A landscape with many valleys, sampled at points; each row gives a point and its height.
A ball rolls from a point to the lowest of its 2 nearest points, and stops where none of them is lower. Distance is the straight distance between rows; heights are no part of it.
q989: [117  95 139 109 145 114 135 155 151 138 146 107  89  88 147 124 123 106
  86 134  86 152  80 123]  (h 3.19)
q883: [ 79 174 121 130 127 150 129 154 129 160 160 133 100  74 122 177  81 186
  98 130 188 136 124 116]  (h 5.85)
q250: [ 92 127 128  90 121 131 137 103  99 124 179  97 101 136 141 135 117 138
 124  61 155 193 134 136]  (h 3.15)
q937: [110 126 154 114 123 169 139 127 149 142 161 118 134  77 121 144  81 153
  92 127 142 130  98 123]  (h 5.51)
q66: [106 140 145  83 103 144  87 123 127  99 179 102 163 212 139 154 120 138
 121  79 150 170 110 148]  (h 2.04)
q980: [143  99  96 119 158 109 115 159 159 125 170  90  85 120 131 120 150  97
 159 116  79 144  87 142]  (h 4.37)
q959: [166  79 164 154 151 139 141 131 144 138 100 146 136 143 123 116 166 115
 158 147  68 108 143 119]  (h 4.22)
q258: [138 182 128 128 126 123  95 150 148 161 180 105 142 139  88 168  66  94
  97 159 133 141 140 135]  (h 2.51)
q461: [142 147 112 180 117 135 168 135 106 151 121 169 139 104 106  95 158 132
 166 169 135 105 175 126]  (h 3.83)
q585: [146 139  95 174 137 107 145 123  93 150  97 167 115 121 124 107 175 105
 156 165 124 138 185 123]  (h 3.60)
q460: [159 101  76 142 168  65  94 136 108  87 117  84  81 167 168 118 177  61
 157 142  71 163 123 115]  (h 3.21)
q438: [158 122 179 136 121 168 117 122 174 146 141 137 200 139  79 148  72 131
 125 163 120  83 155 138]  (h 4.93)
q617: [123 176 110 125 123  78  52 135 123  92 102 141 126 202 139 145 106  66
  72 151 135 146  98 131]  (h 2.63)
q986: [113 154 144 131  76 154 151 106 116 115 110 156 178 158 122 140  96 202
 155  98 163 107 161 155]  (h 1.64)
q942: [144 122 112 107 112 150  54 144 165  61 166 120 137 217 116 142 152 159
 178 103 108 126 129 157]  (h 2.75)
q483: [ 91 166 155 102 111  75 118 119 109 127  81 126 129 140 144 146  69  89
  48 116 170 143 103 130]  (h 6.56)
q223: [171 152  98 172 135 132 120 122 119 145 140 143 158 169  93 126 144 124
 183 168 121  99 188 141]  (h 1.78)
q157: [100 138 142 127  86 107 138 126 119  98  48 169 113 142 149 151  97 210
 126 116 160  83 113 137]  (h 1.38)
q387: [140 127  84 120 140  65  85 113 108  66 110  92 100 184 172 105 179  63
 131 128 103 186 109 115]  (h 3.32)
q714: [151 139  95 144 135 169 129 180 156 164 194 125 136 129  74 140 170 153
 194 133 128  60 136 141]  (h 1.67)
q641: [138 145 156 118 140 108  90 166 163 159 133 124 116 107 119 166  73 106
  86 178 128 113 110 118]  (h 1.65)
q884: [124 159 142 161 123 125 167 166 119 157 115 160 119 103  89 126 138 172
 140 160 152  45 149 118]  (h 4.46)
q423: [103 143 152  84  84 160 112  90 111  86 140 122 181 191 140 139 120 140
 125  60 159 162 131 138]  (h 2.65)
q797: [ 96 175 128 136 115 114 121 136 130 154 137 139 103  89 113 156  77 155
  96 155 186 132 156 113]  (h 5.95)
q994: [ 97 110 116 116 150 103 137 152 126 139 132 126  62  59 148 138 123 133
  89 123 126 134  90 119]  (h 3.04)
q21: [129 160  99 111 131  84  62 153 151 114 101 121 104 181 144 163  97 103
  95 145 138 130 106 143]  (h 2.33)
q112: [165 154 128 119 121 142 102  99 137 111 170  96 206 200 101 123 109  82
 140 112 120 148 143 147]  (h 3.61)
q210: [169  90 150 136 125 136 132 122 158 103 111 131 166 175 125 117 145 134
 164 137  82  93 132 145]  (h 4.14)
q514: [146  68 108 110 166 119 106 159 181 111 146  88  85 127 145 135 178 117
 175  87  93 105  67 147]  (h 4.44)
q190: [103 145 124 131 106 155 140 115 116 155 152 144 120 131 121 145 120 186
 164  89 178 121 169 135]  (h 2.72)
q935: [111 174  68 162 113 128 167 104  77 152 146 154 109  73 115  89 140 149
 143 145 172 159 177 114]  (h 4.30)
q772: [132 104 164 118 142  95 130  97 113 105  90 117 150 149 155 107 161  48
  99 115  99 166 116 107]  (h 2.71)
q341: [112 146  84 140 106 116 157  90  79 125 122 144  93 102 125  91 154 144
 154 101 171 151 174 132]  (h 4.50)
q671: [166 110  62 136 159  95  82 152 143  84 135  95  89 176 149 140 172  96
 175 136  89 134 109 141]  (h 3.08)
q833: [105 107 115 116 122 149 168  82  92 120 140 120 109  67 143  77 134 126
 110 105 126 184 117 112]  (h 3.59)
q243: [124 118 193 114 124 161 132 117 150 149 158 117 176 100 109 128  87 119
  69 143 114 127 118 132]  (h 5.35)
q954: [161 103  86 142 171 122 108 175 149 154 186 112  96 106 123 145 155  96
 158 156  61 142  82 113]  (h 4.29)
q704: [142 133 160 148 112 160 144 131 164 146 134 147 167 116  96 139  92 161
 138 148 133  84 154 144]  (h 4.75)
q476: [125  86 134 126 145 157 161 136 129 139 149 109 124  73 150 108 127 115
  88 146 103 163  89 112]  (h 3.35)
q969: [142 165 123 117 128 122  85 118 144 113 152  90 174 204 109 156 103  79
 114 119 123 148 114 159]  (h 3.29)
q757: [161 177  70 155 109  97 131  89  88 128 115 148 149 149 114  93 149 103
 169 154 147 175 211 129]  (h 2.84)
q395: [143 169 130 148 146 123 108 155 148 176 140 140 136 113 103 163  81 111
 102 199 138 123 145 111]  (h 2.07)
q154: [118 172  97 171 101 152 191 119  67 147 132 160 128  83  98  85 155 165
 153 148 158 116 176 123]  (h 4.07)
q500: [146  89 117 133 134 152 138 130 160 122 160 122 123 112 113 107 156 135
 160 116 115 111 120 152]  (h 2.31)
q760: [152  90 143 119 124 122 167  86  94  97  90 121 146 141 153  64 166 103
 155 108 103 165 146 124]  (h 3.46)
q725: [112  95 169 110 155  85 139 111 109 121  98 114 115 120 157 110 134  64
  65 116 104 158  97 109]  (h 2.37)
q352: [142  77 147 145 123 141 190  87  94 110  98 140 128 102 145  66 163 134
 157 100 102 142 140 125]  (h 3.71)
q692: [114 195 114 166 109 135 172 150  89 157 127 162 114 104  80 106 148 187
 147 165 160  64 173 120]  (h 4.31)
q505: [114 146 144 147 124 155 160 159 156 159 133 148 139  85  98 141 110 170
 123 172 153  66 130 109]  (h 4.59)
q848: [141  45 139 134 148 155 180 115 126 110 126 124 118 102 134  66 184 119
 163 108  75 135 108 127]  (h 3.91)
q422: [145 137  84 169 168  64  96 162 108 146  76 159  61 126 150 151 160  81
 135 184 118 121 157 107]  (h 3.16)
q85: [ 82 113 115  98 125 159 152 100  91 128 169  96  99  91 137 104 115 146
 131  61 135 191 112 130]  (h 3.38)
q685: [144 100  91 138 144 165 138 171 147 147 196 101 110  90 121 112 184 130
 171 121 106 121  96 133]  (h 2.09)
q225: [132  47 135 129 169 115 131 166 174 122 112 116  94 115 144 119 180 137
 162 115  88  69  76 135]  (h 4.51)
q579: [ 73 153 152  90 114 142 126 133 125 161 169 119  89 101 136 176  63 175
  96  95 164 155 117 128]  (h 5.74)
q596: [133 139 142  87  84 156 143  69 108  69 123 113 191 171 138  94 139 131
 149  58 135 160 134 129]  (h 3.23)
q80: [141 110 137 107 128 145 118 120 159 125 165  92 143 138 118 113 130 121
 136  92 120 141 126 150]  (h 2.55)
q668: [132 178 151 118 128 130 110 125 135 141 170 102 176 172  91 154  76  77
  88 120 134 156 121 143]  (h 2.93)
q601: [130 141  62 133 147 164 122 185 139 164 201 106 105  95  96 131 188 157
 179 124 128 102 110 134]  (h 1.91)
q189: [105 101 113 135 126 160 195  80  90 117 116 131 108  71 127  63 149 162
 156 102 116 144 120 110]  (h 3.82)
q434: [166  98 183 118 106 166 119 117 169  95 117 126 217 191 117 120 116 141
 141 129  83  84 121 157]  (h 3.92)
q775: [ 75 143 143 106  90 156 137 103  93 142 136 147 139 153 128 156  85 202
 158  86 181 111 168 136]  (h 2.43)
q902: [126 110 105 142 142 181 166 161 137 164 167 113 155  64 143 143 142 133
 138 164 125 116  92 119]  (h 3.68)
q22: [138 118 160  98  95 130 174  61  97  74  78 127 168 144 157  78 138 135
 144  82 122 146 131 132]  (h 3.70)
q355: [107 169 147 112 110  91 127 104 106 137 103 129 150 130 128 124  91  84
  59 124 158 152 150 120]  (h 6.44)
q650: [ 69 123 158 108 117 176 140 109 124 147 159 104 117  70 137 150  72 180
 100  94 141 151  91 117]  (h 5.62)
q965: [162 139 126 123 103 154 124  87 132 118 154 115 194 166 103 103 124 119
 169 102 127 152 178 157]  (h 3.96)
q166: [ 86 140 154 149 138 104 165 128 113 142  68 175  73  65 128 133 114 166
  92 171 167  80 119  84]  (h 2.39)
q128: [156 151 101 172 123 169 142 145 138 162 173 144 156 131  68 115 154 147
 188 162 121  79 175 148]  (h 1.30)
q484: [108 150 149 105  70 135 122 109 115  94  77 172 143 165 137 148  94 209
 128  97 158 103 130 136]  (h 0.56)
q602: [127  92 133 155 157 154 171 177 140 181 133 112 140  59 167 152 143 132
 109 159 114 109  77  99]  (h 3.79)
q67: [122 165 118 117 109 113  89 133 136 137 124 132 139 164 132 158  99 137
 113 117 168 132 153 154]  (h 6.19)
q929: [ 85  78 174  82 128 140 131 106 143 113  91 119 113 128 153 143  89 180
 102  65 136  89  77 135]  (h 2.74)
q97: [155  99 102 154 174 124 117 163 126 148 145 134  85 104 137 134 180  86
 143 158  73 133 114 109]  (h 4.20)
q30: [ 90  95 174 101 136 113 140 111 148 120  74 131  97  94 146 137  89 153
  76 109 141  89  90 115]  (h 2.42)
q560: [154 119 178 116  79 158 131 107 154  69  99 147 206 187 121 108 110 185
 139 102  89  93 114 158]  (h 3.66)
q436: [132 145 128 118 142  82  96 148 145 143 101 120 107 140 141 150 105  94
  97 161 137 120 130 126]  (h 2.03)
q237: [126 110 186  87  91 164 132 110 170  95  97 138 181 172 126 138  95 190
 117  85 131  81 108 158]  (h 3.36)
q103: [ 95 147 135 138 111  97 150 133 130 128  59 161  89 104 131 136 112 177
 125 137 168  60 114 117]  (h 1.93)
q586: [ 96 153 123 146 141  91 137 156 110 153  93 167  65  46 146 148 117 135
  86 184 161 108 113  87]  (h 2.73)
q737: [121 157 107 153 153  65 105 167 121 161  91 160  53  85 138 156 137 104
 111 179 150 114 134 102]  (h 2.96)
q895: [120  91 192 116 155  87 109 146 138 138  58 145  91 111 164 150 114  91
  64 161 115 113  96  96]  (h 1.53)
q983: [141  61 162 131 162 122 146 121 141 111 107 131 126 120 139 103 160 113
 137 127  86 128 115 123]  (h 4.06)
q316: [164 183  87 163 107 118 114 103 117 144 128 151 168 165  94 117 125 126
 162 153 160 139 213 145]  (h 2.34)
q222: [ 94 144 101 131 152  90 135 184 129 163 115 132  63  49 161 155 125 131
  96 165 139 125  71  96]  (h 2.91)
q568: [114 126 131 131 131  88 124 140 139 121  76 147  98 119 146 137 112 132
 106 137 150  96 130 131]  (h 2.32)
q77: [119 149  94 145 119 142 122 148 144 155 158 129 112 131 103 144 138 159
 163 115 173 106 161 151]  (h 2.38)
q627: [158 100 156 127 149 109 145  89  86  92  58 137 153 161 167  84 191  64
 126 112  84 181 143 100]  (h 3.11)
q785: [158 107  75 123 147 130  70 153 170  75 157  95 113 193 138 150 157 134
 188 109 107 130 106 149]  (h 2.95)
q144: [147  95 115 131 144 188 167 137 126 156 178  97 153  78 146 106 137 109
 125 150  96 161 101 119]  (h 3.52)
q357: [135 147  57 143 143 128 116 169 142 148 175 119  88 126 106 139 178 136
 191 102 150 110 139 145]  (h 2.11)
q5: [ 98 177 117 108 111  97  98 142 125 156 139 126  91 137 125 185  80 143
  99 119 184 156 159 145]  (h 6.08)
q699: [ 86  75 188  65 107 161 125 102 149  83 104 130 148 167 147 149  99 190
 116  56 123  99  76 150]  (h 3.02)
q545: [159 167  85 129 142  76  66 127 101  81 123 121 139 213 135 148 126  56
 104 154 105 162 114 123]  (h 2.97)
q521: [150 127 189 119 124 163 107 110 164 129 154 111 212 149  87 137  85  98
 100 141 115 109 128 135]  (h 5.13)
q974: [169 138  94 184 155  89 109 138  94 135  70 174 105 156 137 135 159  88
 144 182 106 125 181  99]  (h 3.37)
q320: [128 169 124 121 107 109 112 100 117 134 125 121 158 139 119 132 101 112
 105 134 162 155 160 140]  (h 6.31)
q539: [128  98 144 154 153 152 154 155 122 152 114 156 126  67 142 134 158 130
 106 170 104 111 108  96]  (h 3.93)
q759: [146  88 118 168 162 161 147 150 117 150 125 138 112  87 138 123 192 115
 134 150  74 129 128  96]  (h 4.08)
q24: [162 100 126 132 119 163 150  99 132 118 169 117 173 135 100  76 144 105
 176 110 122 153 164 139]  (h 4.21)
q356: [139 127 101 135 116 140 153  90 102 123 144 131 145 111 115  75 148 121
 159 116 141 167 180 134]  (h 4.42)
q642: [ 98 109 194 104 142 102 122 146 151 138  86 139  97  79 145 154  68 121
  51 156 140 104  84 100]  (h 2.02)
q105: [121 128 144  94 119 132 125  91 130 116 158  87 146 135 122 116 111 109
 114  68 134 173 122 149]  (h 2.83)
q359: [133 130 119 102  99 143  76 127 154  97 161 120 154 208 132 144 132 151
 148  98 138 147 138 152]  (h 2.48)
q537: [152 156  62 129 132  76  74 112  90  80 118 110 124 190 146 116 154  63
 126 155 118 179 148 123]  (h 3.20)
q49: [116 103 188 116 153  89 125 117 104 131  62 140 104 105 156 124 133  90
  47 139 100 139 116 101]  (h 1.99)

Where does a ball stop that starts at each point below?
q833 -> q601
q210 -> q895
q356 -> q641

Call two points neighbours if one is among the 2 nearest of the other. Go from one point of each pair to the other, from neighbour to neighbour, staying as low as possible. Name the highest point that can't be avoided.
q601 and q436 -> q190
q601 and q895 -> q22
q436 and q484 -> q568
q128 and q66 -> q387
